Each row is a point on a tangle of strands that fork, close into loops and nearly touch. The rows are in no order.
Points whose rows are less than 38 apart are linked; no others are. Some points are linked to none.
j_856: [-16  11  12  -5  28 -13  -3  -4 -32 -11 -10  13   8  15  29 -18  -3  22
   4 -23   6]
j_318: [ 10  -4  12  13   0  -3 -12   1 -17   7  12  -6  -5  -1  -8  -6  -3 -22
   8 -25   8]
j_466: [ 13 -15  -7  21  -6  -1   7  10   8  20  -6  -6  15  15   5 -14  -5 -12
  11  10  27]
j_5: [-33  22   8 -22  20 -11   2   2 -26  -6   3   7   2   6  12  -1  -4  24
  -8  10   6]
j_219: [ 10  17   7  -6   0   5 -12  -8  19   8   3 -18 -15 -19 -11   8   4   7
   5 -18  -8]
j_766: [-14 -13 -10  19 -15  21   4  10  12  16 -12  -8   6  17 -16  -4  -8 -23
   0  16   8]
j_795: [ -5  25  18  -3  10 -19 -14  -4  -6   3  12  -1 -11 -30   3  -3   2   1
   9 -28  -3]
j_829: [  5 -18  -5   3 -15  15   8   0   2   6  -5   2  -1   0 -16  13  10 -19
  -2  13 -10]
j_995: [ 14 -36   1  18 -10  20  15  -7  11  26 -17   5   7 -17 -13  12  18 -23
  18  23 -20]
j_485: [ -7 -20 -11  -5 -17  21   7  -3  17   1 -15  -3  -3   4  -8  13  11 -10
 -14  20 -13]
j_779: [ -7  16  -4  -9  14  -2 -13   7  -7 -19   8 -11  -1  23  -2  -6  -1   7
  -2  -8  15]
j_498: [ -2   6 -21 -19  -5   0   5  -3  -5 -11   2   5  -3  12  -4   6   8   8
 -18  19   1]
j_374: [-27  25  15  -8   6  -3 -20  12   9 -24 -12  -2   7   1  11 -10 -11   2
   0  -5  -6]
j_685: [  8 -15  -4  -9 -12  11  19  -9  20  -7  -6   2  -4 -10   7   6  -5  13
  -9  15 -23]
j_459: [-20  -7   0   7 -10  19  -5   6   1   4  -4 -11  -5   3 -28  10  -2 -25
 -10   7 -13]
j_324: [ -7  20  28  -4  15 -15 -17   2  -2 -28 -13  12  12   0  28 -15  -2  13
  14 -21   2]
j_158: [  1  -4   1  -4  -7  16  -5  -3  -6   5   3  -6  -1   1 -27  13  14 -18
 -12   2 -12]
j_955: [-19  17  26  -3  29 -16 -19  -1 -21 -22 -15   9  10   7  23 -14   3  13
  13 -25   2]
j_657: [ 12  -2   3  -9  -5  -1   9 -11   1  10  -5  -6  -7 -26   0  10   6  11
  -4  -2 -22]
j_717: [ 14 -16   7  15  -7   1  -1   0 -11  13   7  -5   7  10 -16  -2   4 -21
  10 -10  11]
j_756: [-23 -14 -10  15 -14  24   0   2   6  10 -10  -5  -8  17 -32  12   5 -36
  -5  14 -15]
j_149: [  7  -2 -13 -16  -6   3  19  -6  19  -8  -4   7  -1  -6  10   4 -12  25
 -20  20 -16]
j_18: [-19  24   2 -21  17 -14   5  -7  -9   5   2   6  -1  -3   4   3  -2  33
  -8  11  -4]
j_899: [ 27 -22   6  19 -12  -6   4  -4 -17  17  12   6   0  -6 -12   2  14 -29
  17 -10  13]
j_688: [  5 -53  -4  11  -2  35  12  -2  32  20 -21  11  12 -16   5  15  31  -3
  31  20 -26]
j_119: [ -1  -2   7  -8   0 -10   2  -1 -32   2   3   9   2  -9  -3   0   0   4
 -13  -8 -15]
j_54: [-29 -18 -15  21 -19  22   9   6  19  18 -16  -5  -1   8 -18   6  -5 -29
  -2  24  -7]
j_625: [ -4   6   5 -10  -6   5  -3   3   2  -3  -8  -3  -3  -4   4  -5 -13  -4
 -11   0 -10]
j_758: [-24  11  -6 -13  11  -7   0  -1 -33  -7   1   7   2  12   1  -5  -2  23
 -15   5  -2]
j_869: [ 19   8  -3  -2   9 -30  18  -9 -14  -5  11  25  -2  -6  22  -1  -8  39
   1  -1   0]
j_398: [ 19   7   3  -2  11 -25   9 -11 -14   9  13   9 -12 -29  12   1   3  18
   4  -7  -7]
j_173: [ 21 -31   4  -9  -8  13  12 -11  16   4 -10   8  -1 -21  -3  17  25  -3
   7  12 -30]
j_412: [ 21  -3   7  15  -3 -11  -3  -1 -10   4  17  -1 -11 -12   8 -13  -5  -9
  10 -29   5]
j_951: [-15   7 -11   3 -13  14  -4  16  26 -12  -7  -7   4  21  10  -7 -14 -13
  -3  16  25]
j_998: [  4  15  10   6  -5   7 -17   3  17   6   1 -24  -9 -10  -8   0  -4  -9
  12 -18   0]
j_216: [ 14   2  -7 -14   7 -24  21 -10 -18   1   8  15   3  -7  16  -1  -9  36
  -9  13  -7]
j_583: [ -3  13  -9 -12  13  -6 -12  -3  -9  -6  11  -9   0   7 -12  10   8  10
  -8  -4   4]
j_602: [-23  -2  -7  12   6  16  -9  15   4 -17   4  -1   6  42  -6  -8  -9 -20
  -4  -4  25]
j_287: [ -6 -15  -7 -10 -14  21  17  -4  28  -1 -18  -5  -5  -9   1   7   3   1
  -7  18 -20]
j_923: [ -6   4 -24 -11  -2  18  -6  -2  20 -11   6 -13  -7  15 -18  16  13   0
  -9  15  11]
j_331: [-17  20  -6 -19  12   1  -6  -7  -1  -4   5  -5  -4   0 -15  14   7  15
 -13   7   1]
j_569: [  8   8  -5 -16   1  -9  13  -5  -2 -10   5  12   5  -6  16  -1 -13  29
 -15  15 -11]
j_340: [-13  23  19  -1   7   6 -20  10  11  -9  -2 -20  -3  -8  -7   0  -9 -10
   6 -12  -8]
j_228: [ 25 -21  -8  32  -6  -4  12   7  16  31  -5  -4  15  -4   6 -13  -8  -7
  21   8  20]
j_674: [  7  25   7  -3  17 -32  -1  -7 -11   9   9   9 -14 -29  13   2  -8  24
  14 -16   6]
j_775: [ 12  -1 -10  -1  -9   7   1  -3  26   3   1 -11   3  16  -4   4   5  -1
  -1   7  18]
j_513: [  6 -18 -17  13 -16  20  12  -5  40  23 -16 -13   2  -2  -1   2   4  -2
  11  16   5]
j_952: [ -5  21  11 -18  14 -15   3  -6 -10   7   2   1  -6 -24   8   1  -5  27
  -1   2 -11]
j_811: [-15  -1  -8  14 -11  11   1  15  24  11  -9 -12   3  16  -1 -10 -16 -19
  -1  13  15]
j_325: [ 36 -27  -7  32 -10  -8  18  -2   3  30  10   3  11  -5   1  -3  -1 -18
  18   9  15]
j_771: [-27   8  -1   9  10  13 -21  14   1 -27   3  -6   4  28  -9  -6 -10 -20
  -6  -6  10]
j_554: [  7  -2  11   0   4 -20  -2  -6 -35   7   7   9  -7 -19   1  -7  -1  -3
  -5 -24 -10]
j_630: [ 16  -1  -3 -11  -2 -12   3  -5   3   0   4  -1  -6  -9  -1   7   7  12
  -8  -3 -11]
j_994: [-21   1 -24   4 -14  17   1  13  13 -19   0   0  -3  29   8  -3 -11 -10
 -11  19  21]
j_465: [-21  20  26  -1  12   0 -28  12   0 -16  -8  -8   7   2   4  -7  -4  -6
   8 -13   3]
j_574: [-22   6   4 -16   6  -1  -2   3 -30  -5   0  10   1   5   0  -5  -2   8
 -24  -4 -13]
j_178: [ 31 -25  -2  30  -9  -6   6  -5 -11  28   7  12  10   1  -3  -3   7 -26
  23  -1  20]
j_530: [-16   6  -1  -6   0   6 -11   7   1 -12  -1  -5   0   9  -9  -4  -3  -7
 -16   1  -4]
j_463: [ 34 -18   2  18 -12  -6   9 -10  10  16   8  -3  -5 -20   1  -1   0  -5
  12  -5   0]
j_400: [  5   6   6  -7  12 -24   8 -10 -37  13  11  14  -7 -24  14  -2  -3  13
   2 -13  -4]
j_390: [-13  32  16 -11  18 -22   0  -2  -8  10   4   0 -11 -25  15  -2  -3  27
  11 -10   3]
j_302: [ 32  -8   8  20  -1 -10  10  -6  -1   8  13   2  -8 -29  13  -4  -9 -10
   4 -16  -8]
j_30: [ 23 -32   7   9 -10  18  11  -9   3  16 -11   4   2 -29  -7  10  13 -15
  11   7 -28]
j_167: [ 28  -2  -7   0  -1 -10   7   0  13  -6   4  -2   4   5   9  -2  -2  12
   7  -3  16]
j_370: [  0  -9   7  27 -10   6   0   8  -3  15   4  -8   6  22 -15  -9  -4 -22
   9  -7  16]
j_83: [ -6  -6  -2  16  -3  10   0  12  -2  -4   1  -8   8  37  -8 -12  -6 -20
  -2  -8  22]
j_388: [ 7  6 -5 -1  4 -1 -5  8 11 -8  6 -9 -1 22 -3 -3  0 -4 -1 -1 18]
j_531: [ 30 -13  -6  -1  -6  -9   8   3  -2  -3   6   7  11  16   2   0   4   2
  -1   1  17]
j_725: [-24  17 -12 -17   3  14 -13   0   5 -16   2 -11 -10   3 -13  12   2   3
 -19   7  -4]
j_311: [-31  13  12  -2  17   8 -29  11  -7 -30  -2  -8   4  14  -3  -8  -7 -13
  -6 -10  -1]
j_437: [ 10  -1   0  -7   8 -12  -6  -5 -34   0  13   4   5  10   0   2  15   3
  -3 -13   9]
j_896: [ 14 -14  -2 -15   0   5   6 -14   0  12  -5   6  -4 -27  -9  21  22   7
   4   6 -30]
j_825: [  2   7  -4  -3  -4   0   3  12  23 -26  -4   5   2  20  16 -11 -18  13
  -5   2  13]
j_626: [-17   7 -27 -20  -3   6   3   0  -5 -25   7  10   1  18   4  -3   6  10
 -22  19  12]
j_714: [  7   8  12   1   5 -18 -11  -4 -18  10  10  -2 -12 -20   4  -6  -2  -1
   3 -29  -6]
j_794: [-12  35  24  -7  16 -15 -16   3  -8  -5   2  -2  -4 -16   8   1  -3  16
   9 -22   1]
j_353: [  9 -23   1  12 -13  16   7  -5  10  22 -16  -4   1  -6 -20   6  15 -25
   8  10  -9]
j_112: [-16  -8 -29  -8 -19  14   0   3   4 -29   8  12  -2  25   1   7  -1  -3
 -15  18  14]
j_689: [ 33   0  -6   3   0 -19  13  -3   3  -3  12  13  -1  -1  14  -4  -8  29
   4  -2   6]
j_769: [-19  22  19 -11  13 -14 -17   8   6 -32 -15   9  14   9  21  -9  -7  13
   4  -4  -1]

A tip is a point with one link. Name the tips that can be reached along the links from each point below, in the order of the rows.
j_459 | j_498, j_630, j_531
j_758 | j_856, j_466, j_219, j_463
j_331 | j_625, j_775

A piece is two or more points that can be reached from each other along the links. Count, over all rows, the pieces, the separate loops (a circle has one, a figure eight two, a Y none), the forks (points with three links) and the tips (points with one).
pieces | 3
loops | 2
forks | 7
tips | 9

A fork is a point with three links, a tip a point with one. Leave the first point through the second and follow the links. Name the first fork or tip that comes.
j_756; j_54 | j_498
j_775; j_388 | j_625
j_869; j_216 | j_829
j_287; j_685 | j_531
j_625; j_530 | j_775

Name the points in between on the shortest way along the links from the first point to the second, in order.
j_485; j_994 | j_829, j_158, j_459, j_756, j_54, j_766, j_811, j_951
j_714; j_311 | j_412, j_318, j_717, j_370, j_83, j_602, j_771
j_302; j_228 | j_412, j_318, j_717, j_899, j_178, j_325
j_896; j_149 | j_173, j_30, j_995, j_353, j_829, j_485, j_287, j_685
